Each row is a point on a landscape with many peaks, with its height.
From any point a climber takes the steepest step (rise divided by distance) to one of its 2 nearest points. It stops when none of these is higher. Distance is the straight distance between rows; heights are no part of it.
j237 h=43.1: [119 132 100  87 106 127 131  89 211  95 126  75 114 158 103 140 126 130
 142 133]
j950 h=8.0: [178 150 166 129  90 154 163 176 115 170 186  89  99 142 120 117 142  97
 110 140]
j940 h=22.3: [109 149 165 101 187 145 157 101 126 134 104 191 164 130 130 135 130 108
 154  81]
j301 h=14.5: [169 164 129 130 134 110 154 135 130 165 136 124 157  90 130 161 102 104
 109 137]
j658 h=2.5: [133 160 130 115 106 124 118 182  71 100 136  83 111 196 170 144  98 117
 139 149]
j717 h=33.8: [117 120 122 157  51  45  95  76 150 104 160  97 116 101 111  82 146 120
 124 128]
j842 h=67.6: [139 139 122 124  69  75 144 107 122 214 132 109 131 117 154  77  86  67
  85 145]
j232 h=61.8: [108 109 127 103 140 123 163 170 145 131 107 139 151 101 109 130 160 166
 159  82]
j816 h=37.3: [107  88 102 143 104 121  79 151 117 100 158 133 112 150 136 160 125 144
  78 154]
j731 h=57.0: [129 122  50 122 113  60 107 142 146 176 105 149 131 116 139 114 114 104
 125 169]
j713 h=39.5: [146 100  95 145 112  98  74 146 115 101 160 119 136 115 138 205  93 121
 106 151]
j676 h=28.8: [ 92 133 160 157 194 156  85  66 152  61 113 159 129 188 148  78 158 176
 157 130]
j509 h=60.9: [124 132  81 127 101  73 112 112 146 186 146 129 100 131 132  81 106  76
  86 174]
j823 h=26.3: [142 130 141 129 194 161  75  85 122  82 162 150 140 156  80 116 155 183
 122 118]
j897 h=38.5: [127 115 129 155 199 124 116  90 112 109 119 181 159 127 143 116 107 139
  89 172]
j223 h=12.6: [176 180 129 130 150 118 113 166  99 138 143 134 141 103 144 181  62  81
 151 140]
j427 h=34.3: [100 114  79 141 181  77 116 128 105 108 109 157 115  86 138 104  88 136
 132 162]
j636 h=13.5: [141 191 138 125  95 178 146 200 105 112 105 100 153 136 158 181 193 101
 164  81]
j998 h=10.6: [134 167 147 149  86 206 144 197  84 154 118  71 128 121 133 148 164 102
 145 118]
j62 h=27.8: [134 118  63 152 147 140 122 196 106 133 105 131 126 116 157 182 106 119
 176 156]
j604 h=10.5: [163 155 109 117 108 174 132 187  99 157 178  87  83 153 104 101 111 103
 147 139]
j759 h=17.9: [122 188 114  87 142 126 150 124 145 153 111 114 148 122 121 124 132 135
 152  93]
j108 h=38.4: [113 121 132 126  93 133 145  64 202 109 110 119 122  99  98  65 153 128
 175  71]
j124 h=45.0: [124  77 156 104 112 135 147 122 142 152 145 148  95 191 149 120 110  98
  89 163]
j766 h=45.1: [129 212 144 117 167  81 115 164  95 113 163 136 177 138 109 170 142 127
 150 110]
j158 h=0.6: [158 143  98 124 113 133 107 128  97 106 137  98 110 166 148 152  65 125
 127 136]
j924 h=24.6: [164 134  58 130 102 105 129 227 127 155 126 122 120 142 179 154 129 106
 174 163]
j678 h=61.9: [124  94 107 151 106 143 122  80 181 183  97 170 111 117 162  79  94 101
  89 160]
j81 h=81.0: [139 153 145 140  95 141 129 112 134 157 151  81 146 125 103 108 132 143
  64 149]
j962 h=15.8: [138 206 133 108 130 146 158 158 124 117 125 111 177 131 128 160 160 102
 174  73]
j833 h=21.3: [129 174 182  86 163 153 140 149  88  88 138 103 129 136 103 182 146 122
 151 112]
j308 h=41.9: [144 146 136 138 157  77 106 138 111 114 175 157 143 133 128 193 121 115
 108 153]
j359 h=57.4: [139  61 157 151  82  57 121  42 185 154 112  97  99 121 155  78 115 107
  93 170]
j446 h=36.5: [114 133 104 154  57  87  97 120 117 155 179  78 116 104  96  80 132 109
 120 146]
j694 h=23.5: [130 166 166 119 181 177 131 105 104 120 132 110 139 143 101 154 128 148
 114 123]
j621 h=40.6: [ 89 153 112 106 120 131 122  64 183  93  98  82 124 127  98 108 136 139
 158  87]
j839 h=68.8: [ 88 109 167 162 110  96 141  63 151 121 102 116 101  91 124  52 118 100
 111 159]
j300 h=49.2: [114 128  99 138  88 159 111 134 152 117 142  62 101 129  93 143 150 133
 134 114]
j522 h=32.7: [118 142  97 123 192 112 128 136 100 122 120 134 122  93 100 153  96 105
 161 158]
j347 h=53.0: [102 132 118 141 106 135 114 132 112  86 123 119  97 101 113 143 130 118
 143  94]
j802 h=76.8: [153 115 145 139 103 125 126 127 100 125 141  85 150 100 135 146 132 177
  91 114]
j111 h=21.7: [133  97  73  99 102 103 163 195 135 161 110 145 106 140 147 150 129 102
 148 130]
j805 h=56.4: [122 149 120 110 187 102 170 185 117 129 118 107 151 106 111 167 147 156
 179 118]
j781 h=40.5: [141 147  96 138  50 121 123 137 122 165 132  73 118 113 101 120  99  96
 123 119]
j903 h=67.7: [119 108 101 120 135 137 145 134 127 148 136 128 111 111 116  70 106 152
 122 151]
j608 h=20.1: [144 164 145 114 136 116 178 104 155 141 113 166 194 121 138 132 131 138
 140  69]
j27 h=40.1: [143 132 132 133 190 100 100  78 114 102 152 169 187 139 139 191  96 119
 102 164]
j11 h=68.6: [114 109 125 127 104  92 163 108 151 141  92 138 165  98 138  94 159 171
 128  88]
j238 h=82.5: [160  52 125 182 127  97 108  70 170 137  98 175 115  78 180  75  99 135
 112 150]
j18 h=24.7: [142 139 161 108 191 173 172 139 126 141 111 161 174 112  94 180 146 124
 162  92]
j380 h=51.8: [130  92 145 129  82  98 130  42 136 154 156  91  95 135 131  65  89 122
 112 160]
j336 h=62.4: [ 99 150 169 140 117 130 115 104 132 113 137 155 118 102  98  73 165 132
 153  76]
j389 h=25.1: [165 150 131 133 219 155  95 108  86  94 146 129 163 142  96 161 131 169
 122 134]
j507 h=75.1: [107 115 111 146 137 109 132 104 162 147 101 145  88  61 112  42 119 125
 100 158]
j660 h=26.4: [124  92 129 126  70 140 132 169 146 131 151 116 113 119  93 142 189 141
 146  55]
j479 h=34.5: [129  97 122 115 168 191 129 131 110 139 121 165 142 162 151 152 120 137
  96 152]
j976 h=32.8: [104 110 123  91 163 125 156 118 114 111  90 160 129 156 152 128  83 131
 158 114]
j992 h=30.6: [ 92  91 184 155 166 118 112  75 130  89 107 177 113 153 138  91 161 155
 145 103]
j817 h=46.3: [ 97 127 105 107  67 133 118 108 175 113 178  45  79 133  70 128 130  99
 131 150]
j516 h=7.7: [118 150 167 149  73 169 154 190  74 150 129  89 131 182 154 134 161  73
 120 117]
j633 h=74.4: [131 102  90 181 147 111  83  82 174 104  99 167 128  86 153 102  91 164
 119 165]
j718 h=29.2: [115  80 130 105 109 149 131 133 174 116 171 147 109 129  89 141 174 132
 125 113]
j325 h=29.4: [120 116 173 128 132 104 151 101 114 116 109 148 103 105 160 102  76 138
 143 120]
j79 h=48.5: [112 187 136 127 155 103 132 173  80 144 150 130 166 148 108 103 160 139
 146 126]
j454 h=51.9: [102 145  71 112  92 177 139 146 140 152  63  78 123 113 125 153 125 152
 111 136]
j74 h=17.8: [123 117 126 102  79 132 172 184 113 166 137 104 104 162 136 113 131 101
 164 110]
j102 h=39.0: [101 145 143 129 138 158 106 126  81  89  94 162 163 165 147 171 170 144
 116  78]
j14 h=18.7: [171 162 165 110 163 149 152 189  93 114 159  74 111 119 110 159 138 124
 162 146]
j830 h=36.3: [110 122 108 163 139 104  84 122  93 119 137 181 123 120 152 103  75 123
 102 171]
j760 h=31.8: [130  67 133 127 138 144  86 133 165  93 186 163  79 158 100 114 131 151
 129 120]
j989 h=13.7: [167 115 115 136  92 160 152 224 103 152 144 103  98 125 145 111 125 131
 157 141]
j662 h=59.2: [139  96  95 107 117 168 144 165 136 160 100 111 108 113 140 136  99 151
 111 139]
j684 h=34.4: [126  75 111 135  85 126 107 115 125 111 166 122 106 168 115 102 132 155
 111 120]
j877 h=31.4: [ 92 119 136 187  94  60  89  62 183  93 146 162 111 110 137  73 149 120
 135 121]
j973 h=57.9: [117 169 155 139 100 116 131 129 138 128 150 109  97  76  99  95 129 107
 155 102]
j515 h=89.8: [148 150 148 137  89 140 159 134 105 111 105  97 133 124 152 165 120 139
 112  81]
j401 h=30.5: [155 148  75 110 162  90 126 187 134 126 117 111 107  95 130 166  84 104
 182 158]
j749 h=47.2: [115 116 141  88 123 128 133  68 153 139 160 109  99 165 144  78 115 114
  88 165]
j203 h=17.0: [161 136 164  93 149 130 181 165 116 179 149 128 133 111 136 156 146 124
 119 127]
j379 h=69.5: [115  96 117 166 135 118  98  86 153  77 103 164 147 109 127  84 148 199
 101 131]
j812 h=35.8: [ 98 124 132 113 177 143 109 113 110  95 105 163 118 178 116 143 146 135
 155  94]
j949 h=66.1: [ 92 154 134 149 155 132  98 104 133 104 125 148 164 108 108  79 160 178
 119 107]
j872 h=52.3: [118 167 117 107 208 136 158 201  72 142 100 139 167 142 124 135 161 157
 147 122]
j194 h=42.1: [128 162 160 128 158 113  86 131  78 109 144 163 175 138 124 158 150 142
 118  84]
j788 h=45.8: [158 163  61 131  63 148 121 168 152 156  93  82 145 113 134 152 104 117
 132 131]
j482 h=71.9: [150  79 129 156 112 144 144  89 146 148  87 174 133  90 168 114  83 135
 100 129]
j679 h=63.0: [131  92 183 176 113  98 124  43 172 129  97 137 114 108 167  98 109  94
  80 164]
j346 h=33.2: [126  77 184 124 177 164  96 102 102  83 114 201 123 158 113 143 153 141
 152  97]
j28 h=76.5: [109 134 173 120  96 120 168 122 104 132  86 123 169  99 143 112 125 161
 103  70]
j50 h=52.5: [104  75 143 117 105 137 146  91 157 145 134 189  90 146 171  85 109  94
 125 150]
j559 h=20.0: [154 106 126  79 131 132 172 149 154 161 122 115 135 101 103 192 153 143
 115 135]
j326 h=27.4: [151 137 178 156 221 147  84  72 125  71 135 176 128 147 105  87 140 174
 168 130]
j957 h=40.3: [103  90 116 101 147 130 136  81 183  98 107 129 120 152 117 154 135 118
 117 146]
j475 h=37.8: [103  57 108 119 188 148 121 116 129 102 116 158 121 155 119 167 126 135
 123 171]
j952 h=27.7: [170 150 136 107 187 172 155 165 101 145 103 127 175 150 117 219 145 124
 141 137]
j477 h=4.9: [102 150 158 113 105 167 136 197  77 104 125  88 107 199 156 163 165 113
 138 128]
j894 h=28.9: [109 100 152 149 114  84 120  89 147 105 148 162 126 121 151 117 120 135
 113 113]
j780 h=80.5: [132 115 120 129  63 128 139  90 138 203 118 104 140 110 142  94 120 124
  60 160]
j425 h=23.4: [151 134 119 112  90 155 136 194 159 147 143 108 128 113 102 170 191 131
 125 121]
j502 h=30.9: [163 145 123 128 183 187 118 169  73 156 138 161 160 163 135 178 135 126
 108 133]

Two climbers start at each pair of points below. Name the first point that both come to, or write none.
j989, j203 => j308
j425, j604 => j308
j223, j301 => j308

Call two points neighbours if one is among the 2 nearest of the other. Go from one point of each pair to the other, from neighbour to neighbour, staying as high as possible. Name the lowest point that can't be avoided.
j515, j238 => j894
j81, j515 => j802
j507, j238 => j124
j308, j507 => j111

For each start below, name every point that the climber comes to, in order.
j658 => j477 j516 j998 j636 j962 j759 j608 j940 j18 j952 j502 j479 j475 j957 j237
j894 => j877 j717 j446 j781 j788 j454 j662 j903 j507
j559 => j425 j660 j718 j760 j684 j816 j713 j308
